Each row is a point on a landscape with many valleys, with its height.
A ball rolls from a point to whichever of its 2 nearest points has the largest drop for the distance, and stops where none of them is lower. Distance is the straight distance between rows; heights are no part of it.
<55> h=36.9: 2, -18, 5, 10, 6, -11, 21, 21, 1, 0, -1, -22, 21, -1, -4, -15, 9, -8, -1, 9, -9, -48, 9, 9, -6, -18, 17, -3, -46, 8, -15, 28, -7, 41, 9
<269> h=54.0: 27, 19, -5, 17, -17, -13, -31, -24, -2, -18, 6, 10, -2, -28, 29, 28, -3, 2, -6, 23, -28, 27, -11, 15, 16, 3, -6, -3, 28, -17, -3, 7, 14, 0, -4
<545> h=53.2: 4, 6, -6, 7, -17, -51, -30, -16, 24, 4, -7, 11, -20, 3, 0, 2, 5, 18, 20, 35, 12, -13, -13, 17, 24, -40, 7, 15, 0, -7, -9, 10, 9, 23, -1
<699> h=62.5: -19, -9, 3, 0, 33, 12, 18, 21, -10, 11, -18, -43, 29, -3, -9, -6, -3, 5, -7, -4, -5, -18, 4, -32, -25, -21, -2, 3, -28, 13, -1, 11, -4, 16, 6
<222> h=88.0: -16, 22, -24, 36, 19, 20, -16, -21, -41, 16, 16, -1, 27, 12, 4, 40, -24, 7, 10, -32, -10, 0, -1, -27, 20, 16, -22, 8, 4, -30, -11, 18, 3, 2, -14
<716> h=47.1: -16, 23, 7, -2, 37, 19, -2, 17, -23, -9, -2, -19, 11, 2, -3, -10, -45, 30, 9, -34, -26, 13, -22, -48, -15, 21, -14, 6, 26, -26, -2, -11, -11, -10, 13
<1098> h=37.7: 4, 5, -15, 30, -23, 21, -14, 9, -38, 10, 10, 8, 7, -3, 18, 24, -29, -20, 4, -27, -44, -24, -8, 11, 43, 27, 1, 0, -18, -32, -19, 2, -12, 16, -33
<1009> h=32.0: -16, -3, -4, -16, 6, 14, 15, 3, -31, 23, 13, 15, -9, 40, -20, -15, -35, 8, 25, -7, 4, 10, -8, -15, -25, 5, 26, -5, 18, 6, -13, 1, -2, -18, -8
<618> h=61.9: 3, 35, -16, 7, -37, 4, -18, -11, -45, -6, 27, -2, 8, -33, 12, 32, -20, 3, -10, -6, -42, 32, -11, 3, 7, 25, -6, 4, 36, -46, -4, 15, -24, 17, -15
<429> h=27.3: -4, -25, -1, 8, 2, 13, 21, 28, -2, 13, 0, 16, 11, 12, 3, -6, 12, -42, -6, 2, -24, -51, 38, 35, 3, 0, 45, -4, -46, 10, -13, 7, -10, 12, 9
<1024> h=30.1: 3, 10, -14, 2, -22, 13, -7, -9, -44, 18, 26, 16, 14, -2, 27, 19, -16, -12, 3, -25, -14, -11, 6, 3, 21, 36, -5, 3, 5, -32, -13, -4, -17, 19, -28
<965> h=55.0: 6, -16, -16, 10, -9, -13, 12, -12, 34, -4, 6, 8, 3, 42, -30, -6, 13, -5, 18, 19, 48, -3, -13, 13, 9, -14, -12, -12, -10, 56, 5, 20, 31, -6, 6
<1008> h=36.6: -5, -4, 9, -15, 35, 15, 17, 7, 26, -13, 6, 25, 0, -6, -7, -11, 20, -4, -12, -18, 30, 20, 10, -9, -35, 31, -17, -6, 39, 35, 22, 2, 13, -11, 53
<1040> h=47.5: -36, 29, -12, 22, 36, -4, -15, 11, -22, 21, -15, -22, 10, 12, -26, 18, -25, 9, 16, 18, -22, -12, -10, -24, -18, -34, 25, 6, -15, -9, -13, 20, -3, 3, 6
<646> h=49.4: 14, -19, -2, 18, 5, 10, 21, 7, 19, -8, -11, 17, -5, 10, -15, -20, 1, -37, 5, 4, -3, 3, 10, 30, 3, 9, 27, -14, -16, 38, 8, -7, 19, -33, 11
<833> h=44.0: 4, -12, -4, -2, -5, -7, 35, -4, 10, -23, 10, -11, 29, 0, -15, -8, 25, 4, -21, -1, 42, 5, 11, -1, -31, 6, -35, -3, 3, 38, 15, 35, 11, 16, 34
<768> h=43.2: 44, -1, 15, -3, -2, 12, -10, -16, 25, -29, -14, 15, -17, -22, 2, -13, 3, -3, -2, -2, 2, 44, -13, 5, -3, 19, -3, -19, 18, 16, 11, -33, 10, -39, -7
<882> h=47.4: 0, -8, -8, 12, -7, 9, 8, -3, -31, 10, -1, -2, 0, -14, -1, 20, -1, -23, -2, 10, -22, 4, 20, 14, -8, -5, 24, -3, -17, -2, -10, 12, -13, 8, -6
<537> h=33.6: 20, -3, -9, -4, -7, 0, -5, -27, 11, 3, 1, 3, 20, 9, 8, 24, 13, -7, 3, 0, 39, 11, -3, -9, 17, 11, -40, -2, 5, 29, 9, 2, 25, -4, -16
<644> h=32.1: 29, 3, 10, 2, -13, 9, -15, 16, 12, -10, -17, 27, -12, -5, 29, -24, -18, -38, -13, -10, -26, -22, -2, 29, 37, 42, 11, 1, -5, -7, 9, -39, 18, -25, -17
<775> h=52.8: 14, -14, 2, -9, 3, 24, 15, -4, -14, -4, -1, 9, -12, -31, -3, -11, 6, -14, -8, -14, -3, 33, 14, 8, -23, 21, 16, -10, 10, 9, 5, -13, -13, -15, 3
<1033> h=28.2: -15, -17, -8, 10, 3, -13, 11, -5, 36, 4, -17, -23, 4, 9, -32, 5, 47, 5, -12, 16, 52, -17, 6, -5, -4, -40, -24, -2, -38, 45, 8, 26, 15, 11, 11
<340> h=56.4: 13, -14, -14, 1, -28, -34, -7, -24, 4, 10, -2, -10, -1, 5, -5, 3, 3, 9, 8, 28, 24, 8, -8, 4, 15, -37, -5, 11, -18, 7, -11, 14, 2, 28, -18
<734> h=77.3: -21, -16, 6, -23, 16, -2, -5, 14, 26, 29, -11, -24, -9, 29, -12, -10, 9, 16, 4, 7, 30, -29, -15, -26, 9, -36, 0, 4, -29, 24, -2, -10, 5, -1, -13
<689> h=50.4: 18, 2, 6, -6, 6, 24, 7, -8, -5, -16, -1, 43, -30, -30, -8, -18, 5, -22, -9, -13, -15, 42, 14, 25, -27, 35, 34, -11, 22, -2, 7, -21, -23, -41, 13
<26> h=45.2: 20, -7, -8, 31, 0, 36, 0, 12, -31, -11, 2, -3, 10, -13, 12, -2, -41, -14, 6, -41, -44, 0, -17, -2, 28, 43, 2, -9, -9, -15, -9, -12, -7, -10, -27
<790> h=44.5: 21, -17, -6, 30, 0, 10, -1, 17, 3, -8, -23, 16, -2, -1, 1, -3, -19, -50, 1, 9, -32, -6, 2, 29, 24, 9, 29, -4, -28, 23, -6, -5, 18, -16, -5
<591> h=28.7: -10, 11, 23, -18, 18, -10, 10, 6, 0, -25, 4, 14, -16, -16, 13, -14, 0, 18, 11, 3, -14, 15, 17, 3, -35, 14, 6, 8, 49, -28, 8, 9, -20, 7, 44
<362> h=38.2: 13, 5, 8, 20, 6, 7, -25, 16, 9, -7, -19, 17, -20, -11, 25, 3, -14, -35, -4, 9, -40, -17, -1, 26, 25, 15, 23, 1, -4, -1, 5, -15, 13, -25, -1
<21> h=46.6: 14, 18, -14, 12, -42, 19, -16, 13, -26, -8, 1, 18, -21, -31, 16, 6, -15, -40, -17, 0, -60, 12, -3, 36, 21, 39, 29, -6, 8, -31, -5, -10, -25, -10, -21
<324> h=13.7: -6, 5, 1, -32, -40, -17, 1, -10, -20, 14, 25, 7, -21, -1, 5, -10, -12, 18, 11, 11, -1, 6, 0, 16, -1, -7, 19, 3, 18, -33, -3, -11, -25, 11, -12
<553> h=41.9: 2, -39, -8, -31, -28, 10, 33, -4, -14, 25, 21, 1, -2, 8, -3, -9, 19, -12, -6, -7, 24, 2, 18, 17, -4, -6, 19, -7, -22, 5, -9, -6, -23, 6, -15
<588> h=42.0: 25, -7, -2, 20, -9, -22, -2, 2, 6, -6, -3, -8, 16, 10, 20, -8, -9, -3, 6, 1, 0, -37, -17, 12, 37, 5, -14, 1, -22, 4, -12, 21, 14, 39, -10
<371> h=32.2: 28, 14, 12, -25, -42, 8, -19, 4, -8, -8, 8, 19, -13, -37, 30, -16, -14, -1, -11, -10, -35, -12, -15, 15, 19, 38, 0, -6, 26, -47, 3, -45, -15, -2, -30
<237> h=80.2: -13, 40, -5, 32, -2, 18, -35, 26, -29, 4, 11, 1, -20, -15, -28, 43, -32, -11, 4, -19, -68, 5, -21, 2, 17, 24, 14, -7, 16, -30, 5, 5, -16, -28, -15
<499> h=35.6: -27, 20, -7, -2, 5, -17, -20, 1, -19, 19, -2, -19, -21, 4, -30, 21, -19, 18, 11, 26, -16, 1, -10, -14, -13, -44, 19, 14, -9, -20, -8, 11, -16, -3, -1
<34> h=40.7: 52, 12, 10, -6, -11, 14, -24, -11, 19, -28, -13, 27, -13, -36, 22, -12, -5, -11, -11, -7, -14, 20, -19, 10, 17, 42, -9, -15, 27, -4, 11, -43, 14, -31, -21
<596> h=40.9: 12, -15, 2, 5, -16, -22, 17, 7, 5, -5, 10, -1, 10, 14, 10, -20, 8, -12, -1, 12, 9, -42, 7, 28, 16, 0, 7, -3, -26, 9, -6, 26, -2, 39, 11
<112> h=40.0: -3, 5, -3, -4, 34, 7, 15, -1, 2, -11, 12, 2, 32, 9, -6, 0, 9, -1, -13, -15, 32, 15, 7, -25, -32, 24, -38, 3, 29, 35, 14, 25, 17, 8, 45
<803> h=83.8: -17, 26, -5, -8, 19, -19, -16, -17, 25, -3, -24, -31, 17, 34, -10, 12, 1, 34, -2, 16, 40, 25, -19, -59, -13, -30, -46, 29, 16, 8, 6, -13, 17, -13, -6
<1068> h=87.3: -21, 23, 28, -21, 36, -6, -2, 22, 42, -21, -36, -16, -13, -7, 2, -4, 18, 35, -2, 2, 25, 24, -13, -27, -24, -16, -22, 1, 25, 1, 16, -19, 8, -22, 45
<198> h=47.7: 2, -11, 3, 14, -11, -25, 28, -15, 10, -23, 6, -6, 14, -16, 2, -11, 32, 4, -16, 16, 13, 11, 21, 21, -19, -9, -3, -1, 0, 4, 6, 39, 4, 24, 28
<509> h=56.8: -46, 32, -1, 2, 52, -4, 8, 18, -16, 16, -18, -42, 31, 17, -10, -6, -9, 18, -5, 5, -1, -21, -1, -41, -33, -25, 5, 21, -14, -13, -10, 12, -6, 17, 20
<113> h=29.7: 13, -13, 2, -6, -8, -9, 21, -2, -17, -7, 7, -30, 33, -4, 18, -8, -1, 9, -15, -8, 11, -12, 6, -13, -5, 0, -23, 8, -19, -9, -8, 23, -8, 40, -6
<1095> h=77.1: -4, -32, -5, 2, -1, -7, -8, -1, 54, 2, -23, -5, -27, 16, -34, -8, 19, 9, 20, 21, 29, 13, -17, -10, 10, -45, -2, 3, -17, 47, 7, -18, 17, -18, -15
<944> h=28.3: -12, 2, 27, -30, -14, -23, -9, -8, 26, -3, 4, 15, -29, -28, 22, -5, 31, 26, -5, 13, 13, -9, 16, 16, -5, -12, -8, 4, 24, -32, 17, -24, 1, -3, 11
<388> h=74.5: 0, -43, -1, -14, -2, 6, 4, 5, 25, 22, -14, -13, -17, 6, -23, -8, 9, -2, 4, 7, 18, -5, -6, -8, 4, -37, 10, -4, -35, 36, 1, -16, 1, -13, -25
<106> h=81.4: 6, -4, -9, -2, -10, -22, -4, -22, 33, -11, -12, -26, 5, 23, -18, 4, 18, 28, 0, 22, 47, 37, -8, -36, -13, -37, -41, 16, 0, 27, 11, 1, 23, -3, -14
<809> h=50.3: 18, 8, 5, 17, -3, -25, 1, -16, 8, -32, 5, 1, 9, -17, 27, 3, 12, 1, -7, 23, -5, 16, 4, 17, -7, 3, -7, -3, 18, -2, 3, 30, 17, 16, 24
<992> h=28.8: -9, -13, 13, -11, 9, 3, 0, 33, -4, 13, 9, -30, 2, 3, 8, -10, 2, 7, -6, 1, -34, -55, 14, -4, -2, -25, 30, 6, -40, -15, -19, 2, -26, 31, 1
<81> h=27.4: 26, -5, 21, -19, -18, 7, -3, 15, 4, -12, 4, 17, -9, -17, 42, -29, -9, -14, -13, -13, -23, -33, 1, 19, 18, 42, 8, -1, 8, -22, 4, -31, -3, 3, -11
<270> h=49.1: -2, 24, -2, 9, 6, -38, -20, -6, -11, 5, 3, -6, -3, 9, 12, -1, -9, 16, 14, 25, -7, -26, 1, 5, 7, -21, 8, 11, -7, -22, -13, 25, -4, 36, 3
<505> h=67.3: -2, -14, -6, 24, 29, 18, 10, 18, -7, 10, -20, -17, 25, -6, -17, 7, -13, -17, 13, 3, -24, -15, -4, -11, -6, -18, 13, -12, -35, 28, -9, 7, 14, 4, 1
<1092> h=39.4: -16, -26, 16, 0, -14, -6, 11, 1, 69, -23, -10, 22, -39, -1, -23, -24, 53, 8, -10, -9, 42, 5, 4, 24, 8, -15, -18, -21, 0, 30, 36, -29, 19, -36, 11
<1054> h=22.2: 3, -6, 2, -26, -24, -17, 15, -14, -15, 5, 18, -9, 7, -6, 12, -10, -1, 18, -7, -1, 20, 15, 9, -9, -15, -3, -14, 13, 15, -15, -3, 0, -12, 21, -5
<168> h=41.2: 13, -10, -9, 11, -33, 22, 11, 11, -29, 5, 4, 21, -3, -15, 27, 6, 1, -46, -10, 2, -36, -4, 21, 39, 13, 28, 29, -4, -16, -15, -11, 0, -25, 10, -13
<748> h=76.9: -8, 29, -20, 59, 15, 20, -33, 12, -24, -5, 5, 5, 3, -5, -12, 45, -36, -17, 11, -14, -66, 3, -13, 3, 25, 12, 12, -7, 0, -18, -10, 16, 3, -14, -9
<78> h=87.2: -30, 29, -8, 9, 25, 12, -18, -8, -28, 20, 10, -15, 25, 16, 7, 17, -31, 25, 5, -32, -2, -18, -13, -43, 15, 8, -26, 19, 5, -38, -6, -4, -2, 7, -9
<452> h=23.0: 12, -3, 29, -26, -18, -9, -4, 6, 27, -14, 1, 29, -28, -22, 34, -26, 18, -4, -10, 3, -7, -23, 13, 31, 8, 22, 8, -1, 18, -22, 17, -33, -1, -7, 7
<234> h=44.3: 8, 5, -4, 16, 40, 16, 5, -2, -4, -16, 3, -8, 35, 5, 10, 6, -10, -3, -4, -18, 0, 18, -1, -22, -11, 25, -25, -8, 19, 25, 4, 15, 25, -2, 21
<772> h=16.2: -25, 9, 12, -13, 15, -27, 13, 0, 19, -2, 0, -9, -1, 14, 0, -18, 25, 26, -1, 14, 35, -17, 10, -3, -24, -18, -7, 5, 6, 0, 12, 18, 6, 13, 35
<668> h=33.5: 12, 0, 15, -3, 31, 1, 12, 6, 18, -35, 0, 18, -3, -12, -2, -16, 8, 8, 0, -5, -2, 41, 8, 1, -40, 19, 2, -8, 41, 12, 9, 4, 2, -15, 52
<672> h=5.8: -45, 23, 2, 7, 36, -29, 19, -2, 20, -4, -23, -25, 12, 11, -20, -12, 36, 28, -18, 23, 34, -5, 13, -19, -41, -41, -1, 14, -6, -2, 5, 24, 4, 9, 42
<133> h=88.7: -7, 21, 20, -12, 34, 4, -19, 3, 11, -6, -15, -3, -10, -8, 12, 9, -5, 17, 5, -2, 0, 19, -11, -26, -15, 6, -15, 3, 29, 0, 8, -17, 12, -23, 20
<394> h=32.8: -20, -7, 14, -16, -12, -27, -4, -20, 33, 0, -3, 7, -23, -17, 4, 6, 49, 30, -14, 12, 42, 10, 22, 7, -7, -30, -22, 3, 15, -12, 23, -11, 9, -7, 11
<507> h=49.0: 20, -3, 1, 27, 30, 35, 2, 8, -15, -21, -6, -4, 23, -14, 16, -5, -25, -8, 0, -35, -33, 12, -13, -17, 6, 42, -10, -15, 10, 10, -3, -2, 15, -10, 1
<176> h=39.5: 28, -6, 6, 0, 6, 12, -9, -18, 26, -17, -6, 4, 6, -9, 0, 8, 15, -8, -3, -4, 19, 38, -2, -5, -3, 9, -25, -10, 14, 36, 14, -13, 25, -28, 0
<603> h=87.8: -6, 18, -1, 1, 15, -3, -22, -10, -8, 8, -2, -4, -3, 5, 8, 21, -13, 6, 13, 4, -3, 7, -9, -15, 7, -6, -12, 3, 15, -4, 2, -4, 10, -11, -3
<977> h=80.3: -18, 1, 1, -11, 23, 5, -24, 10, -3, 36, -8, -24, 0, 20, -1, 8, -12, 11, 6, -6, 6, -35, -16, -30, 17, -22, -7, 14, -26, 0, -10, -9, -1, 6, -20
<669> h=79.4: 10, -12, -16, 9, -5, -11, -22, -25, 38, -3, -13, -7, -6, 19, -25, 19, 10, 8, 23, 30, 28, 40, -14, -22, 8, -42, -20, 8, -3, 40, 1, 2, 21, -12, -18
<191> h=20.6: -7, -16, 7, -37, -33, -11, 15, -17, 1, 14, 18, 20, -30, 16, -7, -28, 3, 24, 14, 9, 32, 25, 0, 12, -12, -11, 17, -6, 23, -14, 1, -22, -9, -15, -9
<1036> h=36.4: 13, -2, 14, -2, 2, -10, 1, 12, 2, -9, -1, -25, 11, -7, 29, -15, -13, 16, -4, -9, -3, -28, -15, -11, 14, 9, -26, 0, -3, -3, 4, 1, 8, 23, -5
<387> h=58.2: 14, 20, -21, 18, -44, -11, -23, -16, -27, 1, 14, -4, -5, -27, 9, 31, -19, -4, -3, 19, -39, 23, -20, 15, 24, 0, 4, 5, 8, -29, -13, 18, -15, 21, -21
<83> h=83.9: -22, 2, -1, -19, 12, 25, -19, 1, -20, 31, 2, -26, 3, 16, -6, 12, -31, 21, 7, -29, -1, -22, -23, -45, 20, -4, -18, 7, -7, -18, -4, -25, -8, -10, -35
<736> h=52.6: 5, -21, 2, -5, -5, 1, 14, -7, 33, -4, 0, 19, -12, 29, -19, -18, 15, -12, 10, 5, 39, 5, -1, 22, 4, 0, 3, -15, 2, 48, 17, -6, 27, -28, 6
<781> h=45.1: -3, -39, 0, -22, -32, 13, 30, -5, 3, 7, 14, 19, -24, -12, -6, -33, 22, -12, -13, -9, 8, 21, 21, 35, -3, 0, 40, -13, -13, -4, 0, -29, -28, -16, -9
<975> h=83.3: -12, 30, -15, 8, 0, 20, -37, -6, -34, 18, 17, 13, -13, -3, -18, 44, -27, -5, 7, -18, -28, 20, -13, -7, 14, 22, 0, -2, 28, -20, 1, -10, -7, -32, -21
<950> h=57.5: 19, -24, -15, 9, -33, -32, 12, -15, 29, -3, 1, 2, 2, 20, -15, -6, 17, -4, 13, 21, 44, -5, -12, 21, 24, -25, -12, 1, -22, 39, 0, 20, 12, 22, -4
<621> h=39.9: -29, 8, -2, -10, 32, 14, 9, 15, -26, 15, -1, -16, 10, 35, -15, -13, -40, 28, 21, -23, -1, 2, -25, -45, -20, 3, 1, 3, 17, -6, -9, -2, -2, -8, -4
<226> h=57.6: -5, 35, -9, 7, -4, 9, -12, 4, -45, -18, 26, -2, 2, -13, -13, 22, -37, 14, 2, -15, -49, 41, -5, -16, -20, 26, -1, 9, 48, -43, -4, 14, -28, -1, 5
<825> h=28.1: 1, -28, -7, -3, 6, -11, 2, 0, 19, 20, -17, -21, 16, 3, -17, 10, 35, -4, -14, 8, 35, -35, 9, -5, 12, -36, -15, 8, -59, 29, -6, 23, 1, 30, -11
<146> h=37.0: 40, 36, 9, -15, -23, 11, -29, -7, -2, -23, -2, 33, -17, -45, 16, 1, -19, 5, -9, -8, -33, 16, -30, 7, 14, 45, -7, -14, 47, -40, 6, -46, 1, -24, -23
<582> h=85.5: -5, 24, -18, 20, 15, 15, -26, -21, -33, 10, 17, 7, 10, 5, -4, 47, -20, -9, 5, -2, -15, 30, 2, -10, 3, 4, -3, 1, 20, -9, -10, 13, 5, -16, -6
<983> h=36.7: -4, -21, 18, -20, -18, -11, -2, -13, 55, -14, -9, 16, -36, -21, -6, -11, 49, 25, -9, 2, 41, 17, 4, 9, 0, -19, -23, -13, 16, 8, 30, -42, 12, -29, -6
<571> h=44.6: 1, 17, 3, 2, 1, -24, 6, -5, -17, 3, 18, 1, 15, 14, 22, -15, 13, 5, 3, 7, 2, -48, 28, 18, -5, 6, 11, 5, -11, -27, -10, 37, -19, 52, 7
<213> h=23.4: 16, -13, -14, -12, -25, 16, 22, -11, -35, 11, 19, 23, 21, 0, 23, 6, -3, -25, -2, -24, 12, 12, 15, 12, 12, 40, -9, -3, 8, 1, -5, -1, -9, 17, -14
<978> h=23.1: -20, 12, 0, -21, -16, -28, -3, -8, -15, 8, 9, -4, -27, 8, -16, -1, -17, 31, 15, 22, -1, 15, -6, 0, -17, -33, 16, 10, 18, -34, -5, 4, -16, -1, 4
<347> h=17.1: 18, -8, 4, -11, -12, 5, 14, -4, 2, -1, 14, 31, 9, 6, 20, -4, 11, -34, -6, -7, 20, -11, 16, 27, 16, 39, -9, -4, 5, 20, 10, -6, 12, -5, 6
<52> h=18.7: -18, -2, 15, -5, 16, 13, 5, 30, -7, 11, 11, 1, -4, 1, 17, -8, 14, -16, -1, -2, -33, -54, 35, 20, -8, 4, 34, 0, -21, -11, -7, 4, -27, 18, 11
<683> h=71.4: -5, -42, -2, -4, 8, 17, 25, 19, 3, 26, -13, -10, 8, 11, -30, -8, 1, -20, 6, 5, -4, -26, 10, 3, -6, -31, 32, -10, -47, 34, -10, -4, 1, 0, -10
<305> h=47.6: 12, -9, 4, -11, -31, 16, 10, -2, -1, -7, 1, 31, -33, -20, 1, -34, 7, -28, -12, -6, -17, 16, 15, 42, 2, 24, 50, -5, -5, -17, 2, -34, -30, -28, -7
<1084> h=72.3: 3, 1, -16, 42, 20, 19, -13, 10, -19, 0, -13, -19, 16, -7, -14, 20, -36, -10, 16, -9, -47, -1, -21, -16, 19, -9, 4, -4, -21, 4, -13, 8, 8, -1, -15
<225> h=25.1: 12, -11, -6, -5, 1, 10, 15, -7, -2, 13, 5, 10, 26, 23, 3, 20, 18, -30, -6, -9, 42, -28, 9, 8, 17, 23, -24, -5, -21, 36, 2, 15, 16, 9, -3
<199> h=23.2: -31, 21, 24, -17, 27, -21, 6, 7, 10, -8, -5, 5, -18, 5, 7, -11, 13, 24, 16, 11, 7, -5, 10, -1, -26, -8, 7, 2, 30, -23, 7, 7, -4, -3, 47
<376> h=85.8: -23, 26, 8, -12, 29, -12, 4, 8, 39, -15, -27, -30, 13, 24, -11, -4, 19, 30, -10, 8, 48, 23, -14, -41, -29, -24, -38, 15, 18, 25, 17, -6, 20, -13, 27
<890> h=52.9: -7, 20, 2, 13, 12, 11, -5, 9, -36, -11, 10, -16, 8, -11, 4, 4, -37, 15, 5, -18, -43, 12, -11, -21, -13, 15, -2, 4, 20, -32, -5, 10, -13, 4, 1
<214> h=18.3: -35, -9, -2, 19, 13, -29, 19, -5, 37, -6, -19, -27, 9, -4, -30, -8, 53, 20, -28, 19, 39, -2, 21, -7, -28, -56, -15, 8, -32, 13, 13, 26, 6, 13, 24
<232> h=34.5: 3, -8, -8, 12, -22, 15, 10, 26, -26, 16, 11, 24, 11, 19, 11, 8, -1, -44, 2, -4, -35, -43, 36, 35, 15, 7, 42, 2, -44, -15, -33, 7, -30, 25, -15
<549> h=25.9: -15, -17, -5, -24, -12, 3, 18, -16, -8, 27, 12, 13, -21, 37, -23, -11, -8, 13, 16, 12, 30, 20, -6, -4, -19, -14, 27, -8, 12, 10, -8, 1, -1, -20, -13
<1062> h=36.8: 12, -44, -9, -25, -23, 3, 29, -6, -4, 27, 4, -13, 18, 13, -11, 12, 27, -11, -11, -2, 39, -12, 11, 2, 13, -23, -6, 1, -52, 20, -14, 11, -14, 23, -23

Where does a ball stop that starts at each point below?
<975>: <324>
<198>: <672>
<689>: <825>
<965>: <452>
<133>: <388>
<683>: <324>
<226>: <324>
<270>: <52>

Call two points neighbours if one is among the 2 nearest of the other. Go from one point of each pair to the other, from neighbour to neighbour, staying as low as possible. Name the highest point that can't be avoided.
<452> and <672>: <507>
<825> and <672>: <1033>
<347> and <452>: <768>
<52> and <347>: <21>
<324> and <168>: <588>
